Each row is a point on a tangle of strands that fork and nearly touch. The rows are in no order.
Two points are linked if the straight distance between their rows is under 150. Some points are linked to none.
(146): [  1  32  -4  33  12  35 -43   9  -2 -29  28  -6 -23 -14  19  19  -8 -16
  10   5 -11 -10  16 -28   6 -23  -2  15   8   5  -2 -14  -3 -16  23]
(1149): [  35   87   52   19  -11 -105   16   -4    9    4   28  -30    9  -29
   13   62  -15  -17  -33   -8  -76   -9   -3  -34  -53   18  -39   -2
   23   14    6  -42  -66   12  -33]
(1123): [ 35  -7  -4 -30 -18  22  61  -4  21  34  45  66   9  14  31  54 -61  -9
  14 -54  70  27 -18 -37 -26  15  -4  -1  12  20   9   3  -2  -6  14]
(130): [ 22 -42 -29   0 -48  99 -35 -34  -6  22  -9  60 -33 -18 -20  11  44 -48
  43  10  43  25  -8  20  29 -24  42 -25  -5  36  13  32  38   9   5]
(582): [  5 -34 -43  38  29  64  -3  23  13  -5  30   9   1   8  31 -40 -50  25
  28 -22  90 -14  35  -3  20 -61  42  51 -32  12 -33  64  57 -21  37]
(845): [ 18  95   0  30  19 -42  22 -10  -4  -8  49  20 -29  19  32  74 -54 -35
 -19 -79  -8  -6 -61 -42  -1  -1  14  46  18  12 -20 -22  13 -29 -33]
(160): [-43   1  48  -7  50 -31  19   8  -6 -20 -36 -18 -24 -33   9 -50  42  37
 -14  65 -54  16  49 -49 -41  32  -9 -47  26 -12   0 -47 -29   6 -12]
(936): [ 10 -31  28 -33 -35 -11  -7 -65   9  14  -6  30  -6 -54 -22  28  67 -40
  39  59 -27  30   5  -3  -7  18 -26 -74  40  40  67 -45 -24  35 -35]
(85): [ -6  -6   7  52  58 -26 -30  48  19 -69 -46 -72 -35  11 -16 -38 -21  23
 -19  27 -26 -60  26  68  17 -30 -16  -4 -35 -32 -21   3 -10 -32  45]
(2): [ 13  -8  54 -13  52  29 -16  60 -20 -27 -33 -26 -49   8  26 -52 -20  15
  -9  68  19 -21  48  23 -36  32   1 -50 -24 -14 -31 -17 -87 -18  69]
(302): [ -2   4  10 -22   8 -12 -17  59 -45  18 -91 -23 -33  14 -28 -28 -28  33
 -77 -14  -1 -13 -35  45  20  13  59  60 -67 -55 -70  37  -7 -12  28]
(1220): [ -5 -17 -16   5 -29 -35  34   1  51 -14  68 -30 106  14   9 -19  -2  24
  32  -9  14 -13  50   0 -23  14 -82  -4  14  -1  46   1  -5  17   5]
(1308): [ 16  26  71 -11   8  13 -28  53  -2   1  -3 -17 -10   8  33 -14 -16  17
 -33  63 -30   0  53 -25 -61  45  -1 -34  -1   3 -25 -18 -86   4  47]
(1215): [ 16  -4   2 -23 -82 -10 -17 -24  31  23  28  10  81 -25  -5  32  51  -9
  28  -7 -21  13  43 -20 -16   7 -44   4  37  16  39  -3   5  57  -7]
(1388): [-16  32 -18  43  52   8  66 -41  33 -18  49  46 -30 -51  18  58 -22  -1
  69 -21  48  32  -8 -32  22 -49  52 -26   6  71  26  -3  50 -20 -30]
(1510): [ 23  26 -24 -19 -44  30  -9 -43 -35  10  67  33 -19  27   9  15  15 -78
  20 -28  -3  -5 -42 -93 -13   9   4  19  55   4  -4 -51  21 -20 -26]
(1536): [ -20  -52  -39   -5  -37  103  -67  -17  -35    4   -2  -12    2   48
    0 -108   64  -12   13   12   32  -33   23  -30   27  -21    8   21
   12   -6  -19   17   46  -22   25]
(626): [  1 -76 -58   8 -42   9 -25  16  -2 -26 -24 -42  18  68 -40 -62   0  25
  13 -30  30 -67  -5  73  57 -13 -24  11 -44 -40   3  42  39 -19  31]
(948): [ 13  81   6  45  17  35 -48  24  -9 -33  74 -25 -33   8  43  25 -25 -36
   9  13 -24 -35   0 -66 -21 -15 -10  31  25   6  -8 -32 -15 -47  26]
(720): [-52 -17  -5   5  63  -3  69  -1  33 -14  12   8   8 -44  31 -27  -6  63
  31  35  -8  33  59 -75 -49  32  12 -39  35  21  17   2   6  17 -17]
(1048): [ 10  43  19  -2  11 -63  43 -14  25 -14  53 -10  -9   2  21  50 -31 -26
  -9   2 -38   2   8 -52 -51  29 -38 -31  52  11  19 -63 -44 -10 -24]
(798): [ 30 -40  -7  -8 -34 -20 -29  13  36 -24  -4 -56  27  -4 -33  -2   7   1
  14  11  13 -30  17 104  17 -19 -58 -40 -44  -2  34   8 -20   3  22]
(357): [-16 -18  25 -27   6  22 -16   9 -44  -1 -40   5 -41  22 -11 -47  20 -24
 -25  47 -23 -11  -9 -20 -27  54  13 -24  -4 -22 -17 -43 -44 -22   8]
(339): [ -1 -30   6 -40 -48  74  16  -8 -27  57 -15  70  10  17  -1  -4  26 -20
  -9 -15  24  25 -12 -48   8  40  35  31  -1  -4 -19  15  20   8  -2]
(1473): [ 23 -29 -35 -44 -29 -27  95 -50  -4  18  32  55 -29  40   1  49 -46 -37
  10 -45  65  18 -88  -2   0  39  -7 -31  22  11  47 -43  -2 -13 -31]
(103): [  4  43   3  13  31 -52   3  37 -49   1 -56 -23 -30  28 -31  11 -35  -3
 -79 -39 -23 -10 -54  44  12   7  37  40 -34 -41 -61  14   1 -18  -7]
(109): [  1  21  -6 -16 -17  58 -16  18 -46  21  10  24  -5  56  34 -45 -28 -20
 -35 -21  19 -20   9 -88 -24  52   6  30   0 -18 -43 -28  -4 -41  15]
(1359): [ -5  -7  -9  38  14  62 -47  20  37 -32  10 -29  15 -24   6 -45  13  15
  53  37   1 -14  61  41  34 -53  -8 -15 -10  34  17  58  18   0  48]
(1403): [ -7 -66 -16   5  34  31  52  45  32 -20   2   2 -20  27   5 -19 -65  18
  23  18  78 -22  28  51 -12  29   8 -40 -32  -5  -4  19 -24 -14  49]
(1554): [-34 -40 -39  51  80 -27  30   9 -11 -72  -6 -40 -42  36 -24 -56 -48  13
  17  -5  25 -42   0  29  20 -12  -3 -41 -18 -31  15 -38  22 -61  -4]
(1285): [ -38  -10    0   14   19   39  -32   30    8   -3  -14  -12   36   -7
   26 -100   27   60   23   14  -17   -6   54  -37   17    2   11   29
    5   -9   -1   48   35   24    6]
(1017): [-53  -2 -30  30  75 -29  88  -7  48 -55  52  -5   9 -28  -2  -7 -29  45
  46  -5  27  16  32  -4  16 -25   8 -27  22  20  47  14  54 -23 -50]
(254): [ 10  41  -5  15  10   5  14  45   3  33  13  -4  42 -28  30  24 -60  40
 -13 -12  11  23   4  -2  -1 -14  28  52 -51 -11 -38  64  -6  31  57]
(1474): [-22  14  36 -22 -18 -19 -32 -19   5  31 -67   1  42 -57 -36   9  82  23
 -40  25 -89  23   7   0  14   1  16  25  -1   5  10  30  14  57 -45]
(1250): [ 24 -12  -8 -18 -50   8  23  16  41  12  48  22  51  17  34  61 -36 -12
  20 -40  73  14  12  21 -12   3 -34  10  -5   8  20  22 -10  28  30]
(1426): [-10   4 -32 -14  -8 -69  77 -22  56  14  59   3  80 -15   5  63 -27  35
  20 -71  48  23 -10  22  -4 -14 -34   4  20   8  51  14  36  22 -29]
(1301): [ -4 -11 -21   3 -30  61 -29 -29  14  30  -2  43   6 -44 -24  44  43 -16
  42  -3  10  40   8  41  52 -38  27  12   1  42  16  57  53  38   0]
(122): [-18 -35  13  -5  62 -16  92 -13  38  -3 -15  47 -34 -48  -5  36 -28  27
  32  31  65  47  -5  70  -2  -4  31 -74  -8  30  30  10   8  25  -9]
(445): [ -5  32   7  54  43  77 -15   2   4 -19  47  24 -28 -52  28  13  -6  -9
  65  29  -5   8  33 -28   8 -50  45  -6   4  55  -5   7  24  -9  24]
(1355): [-53 -40 -60  45  50 -38  37  -9   4 -61  23 -37  -7  54 -17 -52 -34  18
   7 -36  -3 -43   4  -3  22  -1 -41  -3  18 -57   3 -28  42 -64 -39]
(665): [ -8 -36   0 -28 -12 -90  67   8  48 -12  37 -34  74  23   4  16 -14  42
  -9 -14   9  -9  22 -17 -36  47 -80 -26  23 -27  47 -28 -16  15 -30]
(569): [-12 -30  19 -14 -33 -23 -66 -10  -9  -5 -38 -34  11  -5 -30 -69  78  -3
 -20  61 -61 -20  27   9   1  13 -39 -22   9 -24  19 -34 -33   5 -22]
(971): [ -3 -33 -37  31  -6  67 -52  -6  28 -34  25  -2  19  10   2 -48   8  -8
  74   2  61 -27  58  11  22 -51 -23  -3  11  26  13  33  35 -20  39]
(1112): [  9  13  20 -10 -40   0 -13  -3  29   0  59 -21  48 -12  36 -10  14  -5
  12  16 -14  -6  63 -84 -50  26 -51 -10  51  -4  23 -50 -30  -1   8]
(1039): [  8  25 -43   4 -21 -78  47 -38  36  18  14   0  41 -20 -22  82 -13  -4
   3 -66  30  37 -58  56  25 -37 -34   9  -4   9  43  -5  20  34 -31]
(1456): [ 34  25  21 -11 -65 -74 -14 -39   8  22 -40  -4  20 -29 -30  70  29 -45
 -15  -5 -22  15 -52  69   8 -20 -30 -15 -10  21  28  -7 -50  59 -33]
(636): [ 23 -19 -10 -26 -65 -89   0 -53 -22  19 -50  -4   6  28 -48  57  30 -38
 -37 -37 -15  13 -77  76  42   5 -29  -3 -32 -14  28 -15 -36  31 -45]
(1476): [-15  12 -38  17   8  21   6   1  10  25   1  30  19 -54  -2  46 -10  35
  27 -18  14  49  -8  43  50 -54  56  30 -36  16  -3  83  72  44  -6]
(10): [ -1  -3   9  41  26  46 -28  29  45 -17  10  -1  19 -51  30 -16  -1  49
  70  69  -9  18  71  48  -4 -44  13 -21 -23  34   7  69  -6  48  52]
(1163): [-35  15   8   7  54  31  -1  64  -3  -7 -44 -39   8  21  39 -75 -54  74
 -43  15 -14 -18  46 -31 -16  17  24  51 -27 -44 -60  49  -9 -25  47]
(1031): [ -1 -33 -51  27  40  84   1   2 -23   4  12  35 -24  30  21 -35 -29 -14
  22 -12  81  -8  -1 -33  21 -41  39  25 -18   8 -33  27  50 -57  12]
(358): [  6  11   8  40  10  72 -11  13  31   4  41  35   4 -64  46  21 -18  16
  58  37   9  28  56  -6 -14 -39  34   2  -8  39  11  48   3  31  44]
(1410): [-11  32   5 -11  73   4  86 -13   3  20   2  54 -47 -35  31  41 -37  -9
  13   8   9  43   0 -72 -35  23  44 -34  27  36  -4 -42 -27 -12 -25]
(880): [ 18  27  43 -20 -32 -48 -48   9 -27  54 -73 -14  22 -56 -24  25  64  18
 -57  13 -73  34 -19  44   0 -13  38  15 -28   8 -12  29 -51  67 -30]
(1321): [ 29  -7  -4 -53 -55  28  13 -31 -35  54 -25  74 -16  32  -1  33 -15 -36
 -39 -48  31  39 -55 -42 -12  59  37  41   2   1 -20   8   1  10 -12]
(549): [-27  32  -9  30  38  29  12 -17   0  26   2  31 -14 -63   8  25  -4  25
   9 -28 -14  23 -19 -30  38 -50  68  55  10  20 -12  53  73  13 -38]
(51): [  9 -23  45 -33   4   2 -28  60 -33  10 -78 -32 -51  20  -6 -44 -23  44
 -61  22  18 -29   0  51   0  32  52  10 -55 -37 -70  30 -46 -11  46]
(1028): [ 11  62  50   4  15 -85 -34  13 -31  26 -51 -30  -8 -42 -23  40  33   5
 -80  18 -89   8 -27  32   5   3   9  43 -12 -11  -7  10 -39  33 -45]
(606): [-42  28 -20  49  97  -8  61 -15  27 -35  38  10 -13 -50  21  10 -25  31
  51  -2  -5   4  27 -40   9 -41  37 -18   9  27   6 -14  43 -13 -26]
(994): [-41 -73  11 -29  73  18  90 -10  17  -1 -44  53 -44 -22 -21 -16 -15  31
  30  37  56  41  -6  31  -1  34  46 -79  -8  12  16  12   6  13 -13]
(188): [-13  37  29 -10 -10  58 -47 -36 -19  26 -11  30 -16 -39   4   4  62 -41
   7  41 -65  23   3 -69 -30  12  22  -4  33  31   7 -39 -11  15 -13]
(919): [  9 -10 -19  39 -25 -35 -23   4  16 -43  24 -61  27  32 -18 -17   4 -16
  11 -16   8 -64  15  47  28 -32 -71  -6  -6 -28  23 -13   9 -21   7]
(1323): [ 23  92  42   5 -32  11 -79  17 -17  25  41 -42  19   9  15  11  22 -17
 -40   1 -70 -33  -5 -84 -43  13 -27  66  16   2  -3 -27 -22   8   4]
(382): [  1 -70 -49  -8 -48  37 -17  28  30  -9 -11 -29  64  66  -2 -84   2  46
  18 -27  59 -42  53  47  20  16 -25  19 -22 -25  -8  65  28  11  44]
(162): [ 17 -39 -43 -36 -27  31  84 -21  11  11  66  51   2  60   5  37 -70 -28
  12 -37 107   4 -48   0 -15  32 -22 -12  13   4  18 -29   8 -34  10]
(292): [-38  -4 -35  41  35 -59  -4  24   2 -62  20 -74   3  60  -5 -61 -13  15
 -31 -25 -25 -57   5 -24  24   6 -50  26   8 -56  -1 -36  12 -60 -13]
(1032): [-18  20 -29  34  25   5  28  -4   3 -10  26   5   4 -14  14  -1 -15  37
   1 -47   4  -7  -1 -48  32 -37   9  61   4  -5 -14  18  76 -14 -19]
(74): [ 41  54  36   3   9 -79  59 -20  21 -21  37   4 -35   1  20  86 -30 -36
   0  -8  -5   7 -28  15 -51   4 -37 -59  36  36  43 -70 -83 -13 -26]
(930): [ 34 -27 -18 -14 -60   8 -10  36  32  18  41 -16  91  51  22  -4 -39  20
  14 -44  72 -15  38   6 -22  17 -30  28 -17 -26 -18  23  -6  21  50]
(247): [-13  34  53   8  63 -54   9  -3 -28  -5 -18 -15 -54 -34  11 -22  26 -13
 -24  47 -81  10   3 -50 -72  35  10 -40  41  -3  -8 -66 -54 -15 -25]
(1435): [ 18  12 -45   3 -54   8   2 -38  -3  17  43  21  29  15 -15  43   1 -23
  -5 -96  37   4 -51   4  48 -58   5  67   1  -2 -21  22  90  14 -37]
(600): [-15 -53 -56  22  28  11  -7  17  -2 -24 -36 -29 -18  32 -48 -32 -11  -5
   4 -26  34 -37  -3  77  53 -39  -2   7 -40 -33 -10  44  49 -39   6]
(1337): [-11  25  50 -13  65 -43  74   0   7   3 -37  37 -74 -46  18  26 -26   8
 -12  27  -3  48 -17 -12 -35  29  36 -43  15  19 -17 -24 -34   8 -34]
(742): [ -8 -30  11 -42   7  21   6 -23 -60  10 -38  35 -63  23 -13 -26  17 -56
   6  29 -13  15 -50 -34 -13  51   9 -45  20  -9  -3 -64 -14 -34 -18]
(859): [ 13  -9 -54 -14 -30  34   5 -48 -56  22  21  42 -30  52   2  -3   8 -57
  -4 -45  30   3 -56 -84   2   4  20  40  38  -4 -30 -37  54 -41 -32]
(1073): [  6  18  17  17  11 -49 -11 -17 -19  -5 -57   9 -65  15 -47  37   1 -42
 -26 -11 -33   1 -63  78  13 -16  16 -16 -19 -18  -6 -24 -18 -14 -33]
(99): [ 14  46  47 -18   4 -24 -38 -28 -57  21 -53  25 -79  13 -13  26  47 -66
 -51  14 -70   7 -77 -12 -18  44  39   0  11  -6 -22 -39 -43 -16 -35]
(1419): [-15  29  -7  24  57  27 -14  61 -12 -21   4 -30 -20  37  35 -62 -59  37
 -28  -4   2 -45  34 -47 -13   4   3  38 -10 -25 -40   6  -8 -45  43]
(1506): [-22 -29   9 -29 -17  68 -14 -12 -13  45 -38  39   7  -9  -3 -41  58  26
  -4  23  -6  20  19 -52   4  37  34  20  -3  -8  -7  13  11  14   0]
(1061): [ 29  46  17  11 -70 -22 -79   7 -20  15   7 -44  50  12 -14  23  42 -12
 -54  -5 -64 -42 -17 -19   3 -10 -44  61   2 -21   0 -19 -29   8 -20]
(700): [ 14 -31  56 -26  24  -2  -9  65 -16 -24 -50 -32 -39 -11   5 -37 -16  40
 -18  56  15 -29  17  81  -6  11  14 -34 -49 -21 -50   8 -67 -26  57]
(1030): [-30 -22 -29   5  -3  62 -34   3  -1  11 -14 -10  35   8  -3 -69  32  46
  -9 -18 -14 -11  12 -18  39 -21  25  70 -10 -34 -26  50  80   5  -6]
(280): [ 19   8  56 -34 -32  -3 -41  56 -10  13 -31 -27  20 -19  31 -11  15  41
 -41  48 -28  -2  40  14 -29  32  -3  11 -17 -14 -25  18 -79  22  37]
(1143): [-31  -6 -13 -13  36  26  69 -50  30  -3  32  62 -10 -56   2  30  14  -1
  78   3  23  61   0 -24   3 -16  36 -53  44  67  54 -12  29  16 -44]
(1467): [ 42  63 -11  32 -35  15 -46  45   0  -4  59 -40  29  44  26  22 -62 -14
 -16 -64  33 -36  -5   1  -6 -31 -24  62 -16  -6 -37  14   2 -35  63]
(570): [ 19  55  29  -8 -10 -57 -23 -14 -58   9 -21   3 -45  40 -11  49 -14 -72
 -67 -34 -60 -11 -84  -8  -8  39  10  35   7 -21 -16 -27 -32 -19 -34]
(1264): [ -1  76   2  44  47  13 -46  47 -27 -28  19 -49 -33  47  37 -39 -46  -7
 -26  -3 -12 -63   0 -66 -29  -7 -19  23  11 -18 -24 -33 -12 -61  43]
(1151): [-34 -80 -45  28  83  24  16  13   4 -32 -57  -4 -54  22 -47 -41 -47   8
  19  10  50 -19 -12  75  40 -25  36 -42 -45 -12  -2  44  47 -35  11]
(1054): [-29 -35  54 -38  33 -11  70 -11  40  21 -24  20   6 -55  23 -31  17  47
  20  51 -15  42  60 -35 -70  58  16 -61  30  28  20  12 -29  47 -12]
(629): [ -3 -28 -42  30  -9  17  15 -22  37 -21  59   3  53 -21 -14  32 -19   4
  68 -43  68   4  13  61  54 -68   2   1  -6  41  34  64  85  28   6]
(1173): [ 30 -46   2 -14  -8  91 -13   0   6  12 -24  54 -32 -16  -8   4  -1 -31
  33  42  52  23  19  50   9  -1  42 -31 -15  23  -4  22 -12  10  53]
(1439): [-11  -9 -20   1  -1 -34  34 -45  17 -34  62  10   5  -7  -7  18  27 -31
  60   9  -3  12   5 -27   4   9 -37 -60  42  20  71 -58   1  -9 -39]
(144): [ 42  57  21  13  -5 -45  -7  44  -8 -14  24 -29  -4  36  10  74 -63 -26
 -43 -17   1 -20 -16  23 -27   4 -37   7 -15   0 -24 -15 -47 -19  31]
(1219): [-39  -6   2  26  66  12 -26 -31  -1 -30 -34   2 -35 -55 -26 -19  48   2
  29  58 -42  14  19  35  46 -41  24 -53  14  19  31  -8  41   4 -19]
(277): [-35  -9  25 -25  16  82 -34  -8 -38  38 -72  47 -36 -37 -27 -24  57   4
 -21  28 -36  30 -13 -24  14  12  67  18 -12   2 -22  26  18  30 -12]
(1157): [  7 -42 -46  24 -16  37  -4  10  27  -2  50 -16  63   7  16 -16 -16  41
  50 -41  85   1  34  31  35 -50   2  48  -8   7 -22  76  74  23  24]
(368): [ -7 -27 -58  25  13  -2  47 -39  18 -37  82   0  25  14 -17   5  -9  -7
  61 -39  77  -7   4  37  61 -51 -19  -8  34  17  42  19  95 -14 -35]
(1011): [-13  -7  44   5  17 -68  -7  38  27 -28 -31 -68  50 -32  -4 -55  27  69
 -20  51 -41  -2  67  42 -14   8 -40 -25  -1 -13   2  15 -33  39  -2]
(395): [ -29   14   17   -6   62   41   40   -6    1   19    4   33  -17  -41
   57  -19  -11    4   18   31   -7   24   31 -109  -59   28   23  -11
   22   27  -16  -23   -5   -8   -4]
(978): [-31 -15  29 -24  37  29  -4  -6 -36  23 -96  31 -63 -44 -29 -19  46   9
 -11  63 -49  30 -24  16   5  23  70 -28 -15   0 -16   2   5  18 -23]
(896): [ 24   9  50 -10 -38  -4 -60  54   5  21 -49 -55  17 -34  11 -10  31  44
 -21  65 -27  -9  39  75  -6 -21  10   7 -44  -9 -37  37 -66  39  60]
(761): [ -4  64  -4  13  18 -42  30  30   4  25  -2  -5  16 -40  15  64 -46  26
 -33 -33 -41  36 -18 -14   1 -27  35  52 -31  -9 -20  33  10  35   0]
(52): [-16 -12   7  -7  19 -48  46 -32   6  -7 -45  20 -12 -22 -19   2  16   5
 -11   5 -15  31 -23  22  19  15  -6 -31  14  -5  19 -17  18   9 -45]
(581): [ 51 -23  33 -32 -62 -51  -6 -38  11  16 -17   6  23 -18 -25  51  49 -21
 -18  32  -4  17 -27  73  -2   6 -57 -59 -13  28  49 -23 -58  41 -32]
(918): [ 16  27   7 -17 -42  29 -47 -42 -22  21  25  36 -13  -1 -12  10  42 -45
  -2  -1 -43   1 -20 -83 -14  16  -4  16  41  21   8 -38  -4 -11 -26]
(905): [ 66  66 -12  19 -39  -8 -50  40 -24 -10  34 -49 -10  66  17  51 -63 -44
 -48 -33   5 -56 -23  23 -13 -15 -32  25 -19 -19 -33  -2 -29 -40  54]
(968): [-29  -7 -33  14  17 -34  56 -43  27 -44  64   3  10   1  -9  21   3   4
  55 -38  17  -3   0  -9  38 -22 -30 -21  37  19  46 -18  67 -16 -48]
(123): [-24   9  -9  19   0  -8 -22 -37 -25  -1 -40  22 -28   2 -32  13  42 -25
 -12 -19 -46   8 -45  19  37 -20  13  14   2  -6   6 -19  29  -5 -46]
(1068): [-17   4  64 -12  74 -26  46   0 -30  10 -73  27 -69 -38 -10  -9   6  24
 -28  44 -34  40 -21  19 -21  20  62 -36  -5  -3 -21 -15 -20  17 -26]
(613): [ 23  43  -9  14 -63 -32 -60 -11 -12  24 -19 -22  40  19 -30  39  32 -23
 -39 -47 -46  -7 -50  20  22 -19 -11  65 -24 -21  -6   2  10  26 -18]
(98): [-55 -24  12   5  49  30 -10   7 -18 -12 -31 -17  -6 -20  11 -78  62  19
  25  68 -39  12  47 -57 -13  20   1 -45  24  11   2 -31  -7   2   0]
(546): [ 23  47  20 -36  -6  -6  13 -12 -40  30 -21  52 -53  32   5  61 -30 -47
 -52 -43  -1  26 -78 -46 -12  59  37  21  -3  -2 -16 -13 -21 -22 -13]
(287): [ -3 -57 -39  13 -20 116 -67   0  -4  -5  10   2   1  24  16 -94  47 -16
  73  16  53 -27  45 -33   4 -35   0  -4  23  22  -5  19  17 -15  54]
(993): [ 12 -47 -51 -10 -12  62  24 -16 -52  11   2  45 -31  61   3 -23 -32 -35
   3 -29  71  -9 -29 -40  13   8  23   1   1  -1 -23 -13  37 -41   4]
(1125): [ 51 -41   8 -18 -66 -34 -73  22  -5  -2 -33 -65  17  25 -42 -21  19 -29
 -22  26  -4 -54  10 108  23 -24 -50 -20 -61 -19   3   8 -47  -6  44]
(72): [-17  56 -18  20  22 -44  30   4  37   5  56 -14  50 -30  21  39 -33  50
 -10 -68 -18  25   3 -24  12 -52   6  64  -3   0 -17  40  67  24 -26]
(235): [ 11   3 -40  12 -25 -11  41 -42  17  14  24  29  -1  10 -24  69 -31 -25
  18 -80  58  11 -56  32  41 -41   9  11 -12   9  21  16  49   4 -22]
(542): [ -8  -7  -7   1  24 -27   1 -49 -13 -27  30  12 -47  -9 -13  29  23 -57
  38  17 -41  14 -40  -7   6   8 -20 -64  34  19  53 -94  -7 -33 -45]
(1517): [  0 -24  -9 -26  -3 -33   8 -72 -40 -12   0  42 -75  38 -16  23  12 -80
  16   5 -41   5 -84  -7   0  42   3 -38  33   8  20 -93 -27 -30 -51]
(114): [ 31  -5   8  -9  -1  22  -4  14  -2  10 -34  20 -25 -13 -11  27 -27  -9
 -12  11  20  11  -8  56   7 -13  45  -6 -39   9 -30  27 -18   9  36]
(518): [ 30  25  18  -1 -19  -9 -42  29   2  15 -37 -22   4 -31  -7  37  -1   8
 -32  18  -7  14   1  72  14 -41  19   7 -60  -7 -19  37 -49  23  51]
(614): [ 20  50   9  17   8 -67 -30   7 -31   5 -62 -38 -58  17 -42  45 -11 -33
 -69 -31 -39  -9 -87  90  21 -13  33  25 -50 -30 -43   4 -29 -20 -10]
(388): [ -2  55  37  -7   3 -79 -16   5  -5  21 -24 -18   8 -18  -3  31   3   6
 -54  -3 -84  10 -13 -32 -24  19 -15  37   5 -11  -7  -3 -30  17 -28]
(223): [-16   6 -15   8 -33 -43 -39  57  34 -31   3 -81  90  31   8 -58   2  57
 -16 -15 -10 -40  58   9  -1  -1 -67  50 -14 -44  -4  22   3  11  20]
(142): [-10  -2   8  24  41 116 -68  27 -26  13 -47  14 -66 -26   7 -42  10   2
  16  50  -1  -9   9 -15   3 -35  66   5 -28  11 -29  15  -6  -7  52]
(1489): [ 35 -30  52 -41  -8  11  29   6   9  19 -25  38 -21 -17   3  16  15 -21
  -3  44  19  29  12  35 -40  36   1 -73  -4  11   6 -20 -59  22  18]
(205): [ 22  21 -31  -9 -78 -31 -27 -38  -2  32  23  -3  59  13 -26  42  27 -19
 -26 -82  -8  -1 -39   1  34 -29 -16  70   8 -21  -5   6  51  24 -44]
(979): [-28   0  25 -10 -36 -11 -66   1  -3   5 -29 -36  55 -24 -23 -44  94  25
 -31  35 -75 -19  33 -17  17   2 -38  27  16 -10  19   9  -2  38 -29]
(443): [ -1 -46 -29  17  54  17  35  18  -3 -40   2  -7 -41  51  -6 -32 -57 -10
  -1   1  65 -36  -4  18  -6  -3 -11 -31 -27 -19 -10 -20  -6 -53  24]
(1279): [ 23 -22  18 -23 -84 -31 -20 -39  24  14   6  13  46 -33 -20  35  63 -41
  26  31 -31  18  12  12   5   6 -57 -38  32  30  64 -17 -25  41 -30]
(1161): [ -1 -74   3 -17 -59 -43 -44 -21 -12 -24 -34 -34  25  21 -45 -50  72  -9
 -19  56 -34 -14   6  65  26  27 -50 -47  -9 -30  31 -19 -32   1 -19]
(627): [ 18 -35 -23   9 -43  44 -36  68  33  -1  18 -35  78  48  30 -42 -35  53
  31 -27  55 -35  65  42 -10  -7 -21  34 -22 -26 -34  66  -3  14  80]
(933): [ 51 -59 -12 -22 -92 -33 -45   2 -33 -10 -21 -34   8  57 -47 -18  31 -34
 -25  17  -2 -53 -28  74  12  17 -51 -24 -14 -34  20 -26 -47 -20   4]
(1481): [ 29  44  -5  12 -32  33  -6  26  -7  22  72  -1  39  17  42  26 -49   3
 -15 -50  30 -13  15 -58 -15 -11 -15  79   4   0 -43  23  22  -1  37]
(1267): [ -5  -4 -26  23 -40 -28 -36   6  -7 -47  55 -48  25  70 -13 -64  11  -2
  -4 -29 -29 -74   1 -12  15 -16 -72  22  18 -56   3 -31  21 -45 -14]
(1521): [ 43  59  22   0 -14 -73  40  10  35  -1  59 -10   0   1  22 117 -65 -29
 -23 -28  15  12 -29  27 -33  -1 -41 -14  -2  18  21 -25 -57  -6  15]
(221): [-20   0  29 -29  -2  21  -7 -52 -23  13  -7  19 -23 -50  -9  -2  67 -55
  40  62 -51  26  11 -64 -33  27  -6 -64  40  43  20 -73 -29  -2 -12]
(1246): [-13 -14 -16 -32  -3 -80 105  -7  49  20  24  10  85   5  -1  21 -25  46
 -17 -53  23  19  -5 -31 -27  27 -37   9  24 -22  31   1  28  33 -29]
(82): [ 19  53  12 -17 -16  32 -12  28 -26  23  27  30   8  33  43  14 -52   9
 -42 -29  14   1  -3 -65 -27  27  17  54  -4   0 -47  19 -10 -12  35]
(298): [-59  -2  -5  29  61  61 -24  23   3  -7 -21 -10  -3 -34  40 -83  25  46
  25  64 -40  13  58 -52 -26  -3  38  -3  -1  13 -10  21  -8   6  35]
(477): [  7 -33 -15 -21 -72 -12  -1 -33  39   0  74  -8  97   1  10  -7  56   6
  43 -12  15  -1  52 -21   2  21 -63 -11  62   5  55   0  24  37 -24]
(564): [ -1  14   3  -3  15  36 -15  66  10  19 -18 -19  24  -6  38 -39 -41  76
  -3   8   3  10  39  13   4   4  45  58 -48 -18 -50  77 -21  14  64]
(1422): [-37 -69  37 -51  46 -10  81 -10  12  14 -50  30 -13 -38 -15 -19  21  42
  17  58  19  54  20  11 -40  50  29 -71  12   2  13   0 -16  47 -22]
(1562): [  5 -24   0 -55 -15 -40  63 -69   1  13   3  56 -48  24 -13  42 -14 -48
  21 -23   4  46 -86 -18  -6  59 -15 -40  46  21  51 -62 -22 -24 -45]
(197): [-12  15  25 -19   7  26 -28  23 -45  -1 -11  -6  -1  33  10 -43  16   6
 -27   8 -45 -23  11 -86 -30  51 -11   4  17 -23 -31 -31 -33 -16  11]
(324): [ -8 -15  16 -14  27 -51  57 -10  27  -5 -17   3  -6 -29 -21  48 -27   5
   2   1  27  21 -18  84  13  -1  -5 -50 -20   7  28   9 -17  25  -8]
(1038): [ -9 -23 -47  16 -34  57 -46 -30 -26  -1  32 -10  12  35 -16 -68  39  -4
  -4 -29   9 -26  -9 -49  37 -37  -1  54  29 -22 -30  21  96 -24 -13]

A fork is a point with three links, a tip a point with one. Leave the first point through the second and follow the links. Name the first fork or tip that comes.
(1032); (72) => (247)
(919); (798) => (1517)
(614); (1073) => (99)
(1323); (1061) => (1279)
(1481); (1467) => (1403)
(1510); (859) => (968)

A fork is a point with three links. Follow the links from the first point to the second and name the forks in between, in order.
(1426); (859) => (1279)
(993); (388) => (968) (1517)
(1562); (905) => (1517)
(1439); (918) => (968)
